Each row is a point on a landscape with many valleys, with its height.
From any point a ball takes the steepest step (drop divided by distance) to one of its 2 nearest points. It stops when none of these is lower. Distance is the straight distance between rows; heights are no part of it.
z_663: [123 107 154 152 122 137 113 163  95  80  88 128 160 138 138 190  46 151
 147 120 143  88 142]  height 366
z_9: [124 171 132 125 191 144 123 140  86 135 175 145 167 111 164 106 133 195
 132 167 137 147 155]  height 517
z_252: [126 169 114 142 136 129 166  63 182 194 114 131 100  89 135 111 132 121
 108 123 134 178  78]  height 564
z_612: [140 154 108 123 158 165 106 110 103 112 173 166 165 162 138 160 111  95
 117 150 137 130 184]  height 365
z_126: [121 102  84 120  81 137 158 129 118 140 119 188 129 120 121  82 132  79
 155  47 149 110 142]  height 770
z_128: [143 115  90 136 103 138 131 110 179 134 108 109 126  97 137 100 158 170
 115 123 152 183 113]  height 576
z_353: [126 133 148 149 189 123 121 142  90  86 164 179 164 161 108 170  85 102
 163 108  99  75 130]  height 555
z_52: [119 109 106 116 144 165 122 109 109  93 174 157 163 128 122 110 163 140
 137 171 140 185 164]  height 466
z_73: [102 116 123 156 162 124  97 164  98 135 164 116 154  94 142 100 179 217
 133 156 140 147 141]  height 554
z_720: [ 92 151 128 152 106 122 179 170  84 135 157 138 141 140 115  89 136 136
 122 135 127 159 148]  height 272
z_42: [113 166 128 110  99 100 159 169 118 128 119 109 125 135 126 110 142 172
 102 134 117 167 131]  height 352
z_454: [149  88 128  87 160  97  87 152 127  90 165 144 122 159 108 139 123 107
 148 122  89 100 148]  height 626
z_356: [136 107 140 168 129  95 122 140 116  80 175  76 141 132  76  80  90 156
 126 179 113 147 130]  height 621
z_881: [106 108 130 113  91 126  66 107 174 144 128  95  61 101 177 129 209 113
  87 108 136 177  93]  height 328
z_65: [152 107  82 154  81 125 144 141 159 158 117 145 122  73 141  60 131 176
 164  90 155  91 148]  height 545
z_920: [156 126  67 116 116 122 103 154 143 149 140 109 149 161 139 140 146 116
 128 115 118 118 181]  height 284
z_160: [117 140  70 128 140 185 131  80 109 155 164 172 176 128 126  94 142  71
 148 113 138 115 145]  height 263
z_225: [141 154 188 158 120 137 181  98 140 164 145  61  91 116 128 134 102 201
 127 171 125 148  78]  height 390
z_171: [103 172  99 153 143 141 106 137 118 123 150 150 127 130 105  83 193 111
 164 138 140 173 134]  height 493
z_507: [111 125  84 127  99 134 124 127 163 178 106  92 141 171 164 171 141  85
 119  53 125  86 112]  height 355
z_186: [106 108  86 127  93 161 110 129 111 156 150 134 108  98 178  76 194  79
  92 100 149 127 160]  height 381
z_413: [128 184 117 152 100  99 125 137 169 147  74 105 154 141 127 174  61 114
 146 137 148 114 120]  height 83
z_366: [104 100 134  93 122 148  97 137  90 140  88 105 141 160 152 172 146  77
 139 117 133  76 148]  height 193
z_761: [138 167 149 190  88 144 198 155 117 157 136  72 123 163 106 138 120 185
 136 146 117 129 125]  height 222
z_591: [121 197 129 161  98  87 157 114 191 171 116 115  97 105 117 113 119 136
  98 124 131 160 103]  height 511
z_90: [117 111 140 135 135 105  78 166 126 102 142 122 101 140 132 126 184 145
 110 149 137 178 136]  height 503
z_850: [159  83 161 120 149 176 146 161 121  81 107 188 112 130 112 151 111 125
 133 105 107  51 139]  height 478
z_856: [153 105 181 114 149 165 156 137 164 101  90 164  91 116 118 176 100 128
 129  77  94  41  95]  height 430
z_332: [139  82  80 149 122 156 120 126 141 120 164 124 139 117 140  88 184 161
 116 129 146 179 154]  height 521
z_647: [144  78 133 117 130 161 141 127 119 101 156 125 153 154 102 125 133 149
 157 179 141 155 146]  height 512
z_51: [155 158 168 130 206 100 134 102  74  86 200 171 133 126 112 108 107 113
  88 165 120 128 105]  height 205
z_393: [108 195 156 126 193 104 172  94  80 122 194 146 164 137 122 125 121 128
 102 161 125 129 107]  height 65
z_432: [169 108 116 113 123  91 121 106 182 114 110  93 114 137 101 146  97 143
 110 173 142 157 117]  height 637
z_877: [140  89 104 108 132  63  71 120 171 122 153  93 110 137 114 138 128 136
 103 146 114 134 136]  height 681
z_980: [ 74 134  87 133 112 147 131 129  96 144 134 158 182 134 111 100 118  78
 122 118 147 126 144]  height 180
z_704: [126 113  88 130  66 121  99 130 168 142 137 136  87  71 179  83 180 128
 115  68 138 136 148]  height 298
z_742: [141 118 143 138  94  85 110 140 146  82 132  74 126 112 103 109  95 156
 118 183 141 153 102]  height 592
z_880: [ 90  86 111 101 128 120  15 129 113 133 180 106 118 147 178  90 193  84
 122 114 102 157 112]  height 510
z_945: [ 65 120  96  81  97 127 106 128 100 143 132 136 162 144 137 144 138  94
 132 110 139 114 146]  height 54
z_976: [132 124 207 108 132  78 157 133 135  83  94 115  73  98  91 107 103 128
 142 139  90  96  70]  height 502
z_733: [132 119 151 117 128 131 158 124 114 128  77 101 127 148  94 154 119 127
 131 151 133 108 113]  height 104
z_573: [142 176 149 132 103 112 171 138 162 134  98 103 121 116 139 123 138 194
 161 133 107 180 111]  height 432
z_416: [141  81 114 120 147  84  69 145 146  86 173 118 154 124 105 123 123 158
 137 142  93 158 150]  height 664
z_196: [144 118 211 142 122 103 142 155 118  83 135  76  78  95 101  93 111 164
 141 161  93 105 108]  height 556
z_955: [109  99 121 130 141 153 107 120 128 140  81  71 146 158 169 212 133  85
 124  70 127  82 116]  height 285
z_469: [122 107  99 128 142 186 110 108  95 165 200 110 132 123 179  89 188  66
  94 116 134 147 168]  height 428
z_901: [146  95 163 114 185 124 115 138  81  78 171 179 109 113  97  78 124 107
  94 168 116 121 133]  height 314
z_74: [169 116 191 125 189 169 133 109 146 126  66 140  72 130 127 179 112 105
 136 117 108  63  74]  height 364
z_248: [108 121 129  95 180 105  80 113  99 119 177 171 154 182  95 150 105  79
 151 118  88  95 142]  height 593
z_420: [146 157 119 150 131 123 153  91 181 172  86 100 136 129 117 173  86 136
 143 161 169 118 107]  height 198
z_430: [142 178 171 162 118 148 211 111 136 180 116 109 107 130 124 175  94 191
 143 151 118 139  89]  height 315
z_40: [174  93 112 125  91 116 149  82 162 163 101 136  90  59 154  79 128 153
 153  69 141 108 120]  height 583
z_240: [132 146  78 160 103 143 134 144 149 157 127 134 139 161 109 154 123 138
 125 130 151 111 180]  height 221
z_547: [118 136 121 134 114  95 116 131 153 114  73 101 157 149 133 216  39 109
 119 111 154 110  92]  height 207
z_831: [117  96 150  96 148 118  96 139  63  87 133 155 119 137 101 110 142  83
 109 177 132 125 118]  height 391
z_133: [ 91 164 121 118  74 130 178 113 157 164  78 157 102 120 126 135 136 108
 121  72 141 122  98]  height 718
z_293: [109 130 168  97 149  84 167  96 131 148  96  98 126 130  94 147 103 137
 110 163 119 126  62]  height 291
z_195: [118 124 183 158 139 100 113 146  94  67 173  76  89 119  92  78 103 127
 134 165  98 133 130]  height 591
z_257: [102 176  88 145 108 123 122 174 119 148  95 160 151 130 164 103 128 112
 163  83 138 102 154]  height 483
z_313: [121 151  84 143 147 187 128  93 104 151 171 164 193 150 169 152 119  79
 116 101 141 119 174]  height 320
z_739: [140 129 193  91 181  90 131  98 140 133  90 119  99 106 117 147 120 114
 131 153  98 106  55]  height 413
z_488: [162 143  99 200 109 167 174 152 129 155 124 101 141 172  96 146  99 170
 125 126 137 116 143]  height 140
z_876: [154 104 121 152 123 136 109 134 148 103  74 109 156 150 156 218  59 148
 139 107 145  90 140]  height 306
z_706: [156 121 172 142 148 157 157 113 139 131  61 119 112 150 111 205  94 155
 159 126 123  97  87]  height 261
z_385: [114 144 101 115 166 150  91 110 101 126 190 144 151 122 160 119 156 107
  96 144 140 156 176]  height 414
z_860: [109 150 129 103 107 166 175  87 157 165  67 115 124 132 147 181 162 113
 135 113 139 140 111]  height 684
z_378: [154 162 141 118 164 154 150  61 172 168 106 119 131 113 127 154 119 132
 120 167 113 188  99]  height 614
z_871: [104 124 119 129  73 122  84  98 200 154 125 135  69  62 166 106 173 131
  90  80 155 166 109]  height 163
z_759: [119 177 110 123 133 140 103 164  77 133 116 135 187 124 168 115 122 127
 157 143 130 125 176]  height 451
z_437: [ 95 126  83 114  71 115 169 146 135 139 106 161 143 156 109 108 152  93
 132  51 127 144 114]  height 749
z_274: [147  94 168  64 141 133 107 140 106  90 108 135  77 133 116 144 153 107
 110 159 124 119 132]  height 464
z_172: [120 152  92 159 118 101 123 163 135 148 141 155 119  93 130  73 153 145
 167 111 135 111 171]  height 514
z_552: [130 172 131  98 107  69 141 130 159 158 110 119  92 138 136 150 135 134
  83 134 112 161 104]  height 442
z_806: [ 97 166 146 122 170 119 167 149  60 128 182 145 172 154 115 114 130 132
 100 142 104 155 135]  height 184
z_145: [159  88 152  97 128 104 145 156 120  62 137 142 128 112  92  82  85 131
 135 135  94  86 122]  height 597
z_621: [104 158 129 140 122 125 124 165  79 107  97 134 207 152 160 151  68 129
 155 128 138 122 163]  height 418
z_96: [149 135 149 111 170 135 110 163  74 101 150 157 159 117 146 121 109 151
 143 177 126 125 168]  height 485
z_365: [143  97 165 109 117 105  95 160 120  51 131 137  76 116 103 127 142 142
 126 176 141 165 134]  height 530
z_774: [122 105 107 164  79 136 200 117 124 139  96 190 119 113  96  97 110 117
 157  59 158  87 142]  height 786
z_352: [151  90 141 114 131 144 160 132 111  63 134 136 158 148  73 117  74 122
 142 145 118 110 138]  height 561
z_686: [139 122  85 106 121 115 126 119 163 191 110  90 117 139 160 147 158 120
  95  96 116 112 147]  height 350
z_784: [107 147 106 130 116 117  76 160 121 142 137 141 105 117 130  89 182 112
 116 127 149 180 140]  height 450
z_692: [166 151 158  94 147 168 151  81 144 150  71 105 118 125 154 178 145 105
 124 136 116 144  95]  height 653
z_372: [166 125 119 147  88 144 161  81 193 166 107 142 105  53 156  78 136 180
 147 122 164 148  98]  height 623
z_156: [123  75 155 143 185 162 115 140  76  98 123 167 151 146 112 164  88 137
 146 113 109  49 158]  height 519
z_530: [ 89  90 123 120  94 113  32 117 164 139 158 107  80 148 143 111 206  96
 120 115 119 175 105]  height 440

Call two points neighbours if one is among the 2 nearest of the other. Go from one point of each pair to the other, from neighbour to neighbour, staying as low as possible. Name the highest point that can't be avoided.
z_945, z_488 -> z_507
z_488, z_871 -> z_469
z_733, z_742 -> z_356

Where does a ball stop that starts at each point below?
z_40 -> z_413
z_372 -> z_945
z_9 -> z_413
z_774 -> z_393
z_145 -> z_945
z_252 -> z_393
